Each row is a point on a landscape with many valleys, with its height.
From any point a ball rolls to the lowest of the 2 points nearest to it. It stops when none of these is lower. Distance is the straight distance between rows; heights are no part of it.
z305 height 1.79: [114 164 104 121 134 139 141 118 137 101 156 107 165 109 119 192 132 114
 158 107  97 119  97 150]
z665 height 4.23: [ 91 158  87  97 116 174 121 134  81 130  73  91 116 150 116 124 136  95
 123 199  98 144 114 169]
z387 height 3.99: [123 144 145 114 138 161 116 116 194 184 157 130 127  84 181 159 104 128
 174 128 175 117 123  99]
z58 height 5.76: [179 153 149 167 134  63 121 150 131 137 116 153  97 108 105 103 151 107
 145 103 157 123 102  80]
z371 height 4.38: [ 67 107 116  63 127 146 108 113 144 162 106 103 102 135 163 115 133 133
  62 127 198 104 193 179]
z309 height 1.65: [157 151 119 180 137 114 100 106 113 112 146 121 195  98 127 189 158 114
 167 124  75 152  30 138]
z118 height 3.23: [117 131 103 135 151  85 107 155 111  67 127 121 130 118  76 119 158 124
 124 104 120  92  82 157]
z980 height 3.41: [110 141 142 118 126 140  90 157 138 179  78 153  29 115 159  73 105 156
 128 180 153 141 115  98]
z311 height 4.39: [ 76 101 136  72 149 116 117 141 135 118 103  83  92 111 131 128 157 141
  92  83 211  61 158 151]
z168 height 2.48: [155 174 111 159 143 133 130 102 154 161 116 144 155 130 150 172 112  75
 182 142 127 143  95 118]
z529 height 2.60: [183 104 186 152  95  75 135 167 111 147 107 169  90 132  99  82 128 157
 149 133 129 130 156  66]
z266 height 2.03: [192  88 186 160  98  91 157 117 104 138 129 156 164 163 103  86 120 129
 144 127 136 124 180  66]
z281 height 4.91: [136 134 107 160 132 122 137 131 114 119 111 166 154 163 113 131  96 122
 136 173  75 158 142 137]
z353 height 3.60: [129 160 121 134 146  64 120 162 112  80  99 131  92 128 100  97 159 109
 132 123 141  87  90 140]
z300 height 1.16: [147 166 113 162 127 116 121 122 108 109 140 116 181 121 110 182 133 100
 179 137  77 131  86 140]
z275 height 5.50: [100 110  72 114 130 177 123  92 104 122 122 139 142 164 132 113 116 145
  55 182  82 178 146 189]
z950 height 2.02: [139 139 103 175 133 126 114  92 147  97 170 141 193  89 135 177 160 150
 149  92  73 168  36 138]
z139 height 4.27: [104  96  91 110 146 142 112 122 123 109 120 129 135 161 142  83 128 114
  58 125 138 123 147 170]
z445 height 5.84: [157 152 133 161 120 163 167  92 158 186 160 168 151 126 170 174  65 142
 156 155  97 185 160 115]
z401 height 5.72: [140 159 134 136 113 160 177 124 148 178 119 165 138 143 144 175  58 148
 161 178  90 163 189 106]
z846 height 2.09: [158 176 125 147 139 121 123  99 162 142 141 127 146 100 137 189 141  90
 181 113 116 129  56 106]
z796 height 4.31: [179 123 143 149 106  80 155 166 139 110 166 148 169 110 101 135 161 124
 161  86 130 109 139 115]
z410 height 4.90: [114 128 105 112 122 122 111 146 119 126  87 147  85 163 126  84 120 148
  80 177 103 153 120 150]
z163 height 3.22: [110 153 114 126 136 125 107 134 139 141  94 118  82 136 135 118 121 101
 135 148 158 132 120 125]
z442 height 4.17: [127 152 128 164 144  87  98 168 108 103  95 132  42  95 106  96 178 138
 120 134 140 133  35 110]
z288 height 5.18: [ 88 131 104  85 112 196 158  91 120 141 135 130 133 134 149 149  96 152
  87 151  87 165 196 169]
z164 height 2.37: [ 95 152  77 109 147 134 135 113 165  90 143 134 164 121 137 169 128 137
 136 105 121 118 121 157]
z545 height 0.79: [152  76 189 136 117 108 139 160 103 114 161 125  89 139  99  78 165 172
 104 113 108 146 160  94]
z765 height 3.90: [117 170  95 154 157  71 111 166 126 105  80 135  59 105 110 113 159 134
 131 130 142  95  63 121]
z137 height 1.50: [160 158 154 128 125 115 136 109 159 141 168 121 125  82 133 187 163  95
 185  75 151 100  63  91]
z703 height 4.76: [107 104 145 109 139 107 126 146 110 130  91  89  76 142 137  83 138 115
  86 114 202 101 156 123]
z659 height 3.84: [153 113 108 138 134 103 155 129 192  98 182 168 193  93 143 164 133 161
 154  51 160 102 119 128]
z176 height 3.56: [ 89 126 121 109 169 150 116 114 172 140 126  96  99 107 167 124 137 113
 134  95 217  93 101 111]
z830 height 5.25: [128 128 119 161 113 165 139  98  99 123 157 143 174 152 131 165 106 143
 133 153  41 188 127 143]
z70 height 4.74: [108 112 138 123 134 151 140 126  93 110 132  86 150 171 130 108 119  86
 113 124 147 116 165 137]
z85 height 4.70: [133 121 121 129 125 123 120 141 110 116 105 137 110 160 112 106 114 129
 110 150 101 139 142 120]
z975 height 5.32: [ 90 125  71 113 117 151  96 110  92 106 104 125 125 162 117 116 134 154
  72 179  70 164 105 215]
z995 height 5.57: [133 137 132 123 116 163 199 103 119 151 146 160 161 148 144 161  63 145
 137 154  90 152 209 127]
z413 height 4.51: [112  89 136 121 140 144 127 119  96 130 106  99 107 168 141  74 131 110
  76 131 162 133 155 131]
z478 height 3.64: [101 125 134  92 140 173 122 139 186 169 143 114 124 100 189 154  87 136
 146 113 186 117 175 125]
z196 height 5.08: [134 133 100 128 122 140 133 117  97 102 123 134 180 167 123 120  86 112
 123 179  89 129 152 164]
z596 height 3.39: [147 125 154 129 104 110 122 143  99 141  82 157  54 172 119  62 113 154
 107 197 109 148 139  90]
z130 height 4.47: [116 142 112 115 122 166 117 118  86 139  94 110 111 155 120 112 117 113
 130 187  83 149 141 137]
z523 height 3.12: [ 82 124 124  97 134 151 123 136 134 113 131  98 101 115 134 149 146 132
 111  96 142 109 138 133]
z296 height 5.39: [117 116 129 144 116 168 144 111  85 100 174 105 174 151 105 149 120 129
 120 151  60 153 138 151]
z641 height 5.62: [159 153 116 162 123  72 112 152 130 126  94 150 114 130 105 124 136 109
 155 138 117 134  98 101]
z477 height 6.20: [138 107 128 159 148 119 129 118 144 106 158 143 159 124 135 121 135 122
 108  90 149 137 116 113]
z855 height 4.93: [ 78 117  95  73 120 195 137 103 140 174 119 136 119 123 167 135  88 157
  84 151 148 155 216 180]
z462 height 5.68: [154  98 180 150 106 132 129 129  48  94 165 101 175 166  85  96 137 100
 141 155  81 108 141 132]
z948 height 2.42: [128 120 100 163 136 100 106 118 158  83 167 160 163  89 101 157 179 172
 140  77  99 142  54 131]
z259 height 4.89: [128 103 148 110 135 125 153 149 120  78 169  89 176 120 114 133 166 110
 137  62 171  78 142 135]
z790 height 2.59: [159  92 208 126 112 126 106 145 136 201 139 138  87  98 153  88 109 158
 151 162 141 132 175  68]
z201 height 3.38: [151  84 154 113 105  79 147 154 107 125  97 158 124 168 103  60 106 169
 108 129 137 114 210 103]
z751 height 4.58: [153 126 142 136 122 114 150 148 126  82 186 115 185 102 103 157 161 112
 153  68 134  88 120 135]
z49 height 5.95: [163 142 154 161 104 156 151  78 126 191 131 159 147 135 150 158  99 112
 168 165  93 186 140  98]
z308 height 6.33: [128 105 120 135 134 144 133 128 138 104 163 140 166 141 132 124 124 139
 100 113 111 145 155 143]
z917 height 3.03: [146 122 163 130 128 125  94 149 151 175 110 144  72 116 152  89 113 151
 132 158 149 149 133  73]
z40 height 2.64: [ 97 109 144  83 118 173 123 134 111 113 149  79 114 114 112 150 152 130
 113 114 100 133 154 136]
z827 height 4.97: [126 123 111 117 135 157 152 103 102 116 135 107 194 178 139 125 106  82
 113 147 123 111 185 168]
z342 height 5.88: [211 144 171 177 112  64 107 121 128 153 130 150 127 112 114 117 154  71
 144 103 162 128  76  84]
z584 height 6.08: [165 123 126 174 134 118 132 108 143 111 164 142 179 124 135 144 137  85
 155  99 138 133 101 114]
z76 height 2.85: [125 126  87 146 141  94 108 130 124  61 152 136 164 102  87 130 156 157
 112 109 107 126  73 159]
z142 height 5.12: [118 130  84 120 116 125  97 142  86 116  84 120  95 173 110  87 142 163
  74 200  53 166  91 169]
z740 height 3.02: [164 110 162 128 103  84 140 145  95 129  90 168 100 164  97  64 106 155
 105 152 102 135 168  83]
z116 height 2.97: [132 137 131 103 144 138 163 123 197 143 170 123 163 111 172 198 107 134
 167  75 182  69 137 118]
z411 height 3.46: [134 137 109 108 128 137 183 109 191  98 190 138 196 112 164 183 114 155
 156  58 161  83 139 133]
z155 height 5.54: [155 121 171 164 106 159 144 104  61 109 156 100 190 160  93 127 108 105
 145 168  47 143 126 132]
z295 height 5.83: [154  94 171 144 120  97 143 159  71  91 139 112 156 155  76  76 141  97
 125 118 112 102 146 125]
z775 height 3.21: [108 127 102 127 150 152 126 107 176 137 137 121 143 123 178 138 113 102
 136  99 192 107 122 127]
z18 height 2.39: [109 152 123  82 139 163 174 114 164 124 162  90 161 115 166 194 119 108
 165  73 167  84 134 126]
z461 height 1.44: [115  93 173 108 112 129 133 170  92 110 139 105  94 125  80  91 166 163
  86 116 120 124 157 115]
z999 height 2.84: [123 154  98 139 136 155 124 116 135 146 110 117 120 130 132 151 119  88
 154 156 119 152 106 135]
z356 height 4.02: [ 68 114 113  71 139 155 106 124 180 170 116 118 115 102 182 129  94 152
 106 125 193  93 178 163]
z250 height 2.86: [123 162  91 143 156 140 129 106 175 157 122 125 140 125 152 155 111  81
 166 118 180 112  84 112]
z113 height 4.09: [168 110 118 162 111  79 138 141 181 102 166 174 166 117 115 133 150 147
 148  62 150 120 128 124]
z866 height 6.05: [187 164 170 153  90 140 135 100 135 191 137 151 146 114 134 187 117  96
 166 133  86 182 104  94]
z750 height 3.72: [139  80 156 116 123 118 139 143 132 145 112 143 123 159 145  75  94 171
  94 126 157 125 208 111]
z480 height 4.13: [139 158 150 153 137  89 102 154 123 150 109 142  28  97 116 117 161 130
 145 151 145 138  59  90]
z884 height 3.98: [100  96 101 107 142 109 119 146 145  98 116 130 134 126 122  95 145 155
  64  92 167 113 135 172]
z337 height 0.64: [139 128 167 132 135 116 144 143 157 118 157 103 122  82 124 164 160 112
 173  55 172  89  93  97]
z38 height 4.68: [ 81 105  91  76 128 158 134 100 143 157 104 129 134 156 152 121  95 127
  63 145 162 121 204 185]
z698 height 3.97: [ 62 116 106  76 164 137 115 107 145 124 111  87  80  95 160 113 169 126
  97  89 220  71 110 142]
z494 height 3.59: [ 72 155  82  92 143 155  99 121 140 137  80 122  86 115 136 115 132 115
 122 155 157 126 110 152]
z644 height 3.93: [ 72 142  70 104 131 168 109 117 109 127  92  93  90 132 127 124 147 111
  90 163 121 147 106 171]
z121 height 2.11: [108 111 171  95 114 124 129 166  95 114 145  84 101 109  92 143 174 140
 130 102  98 111 135 123]
z406 height 2.87: [ 96 130  60 116 146 157 135  95 159 109 132 150 160 131 149 152  99 134
  95 129 115 145 133 165]
z350 height 5.96: [187 112 168 171 114  93 127 152  72 105 136 117 130 132  73  93 172  90
 138 112 131 116 106 109]
z882 height 3.62: [ 79 109  97  88 144 122 112 118 154 103 138 124 127 105 121 130 154 149
  84  71 151  85 109 155]
z922 height 3.79: [114 167 130 127 133 104  88 163 152 161  80 144  30  84 135 107 132 165
 147 166 146 133  91 100]
z979 height 6.07: [161 135 151 174 128  84 107 151  87 102 130 115 103 124  90 110 173 111
 135 120 104 138  56 120]
z942 height 3.71: [153 147 138 153 115 108 104 133  74 138  65 141  87 178 110  72 113 121
 122 203  91 149 110 100]
z607 height 5.38: [106 103 133 112 105 179 171  96 104 140 137 141 155 159 128 131  84 160
 107 173  70 162 204 152]
z407 height 1.61: [119 136 158 103 134 141 156 131 139 133 167  85 141 103 142 164 149 115
 170  77 156  87 127 121]
z357 height 5.11: [127 143 114 135 122 144 129 129 112 128 127 130 144 124 111 177 113 161
 144 164  34 178 122 141]
z543 height 4.28: [152 119 166 136 149 126 104 133 179 186 145 143 127  95 179 120  91 129
 163 121 201 126 142  93]
z885 height 5.29: [105 154 108 118 123 141 118 149 130 147  90 134 105 123 112 171 108 153
 150 166  73 150 133 135]
z482 height 1.43: [173  63 196 144 113 111 142 143 109 136 145 141 122 153 122  69 127 155
 112 114 146 142 173  74]
z61 height 4.75: [ 70 110 140  76 130 119 102 149 120 139  98 101  54 109 142  98 138 137
  87 109 192  93 148 144]
z673 height 2.10: [169 103 207 124 101 113 135 143 119 171 111 133  85 151 124  89  99 165
 143 156 132 124 182  59]
z347 height 5.47: [126 166 116 131 129  99 121 159 123 117  93 135 123 129 100 151 112 113
 162 157  79 116 115 134]
z110 height 5.97: [202 147 145 178 113  93 108  99 137 139 144 133 166 107 123 132 155  66
 150  89 136 135  63 107]
z891 height 3.25: [ 74 150  36 120 147 173 137  69 150 102 122 122 170 114 163 167 109 133
 111 126 111 153  99 195]

Two balls start at each pair of points below. Name the first point that both come to, or write none.
z110, z350: z357
z130, z275: none
z49, z584: none
z61, z139: none

Write out the way that a ball takes from each point below.
z442: z765 z353 z118 z76 z948 z950 z309 z300
z884: z882 z523 z40 z121 z461 z545
z477: z584 z110 z342 z58 z641 z347 z885 z357
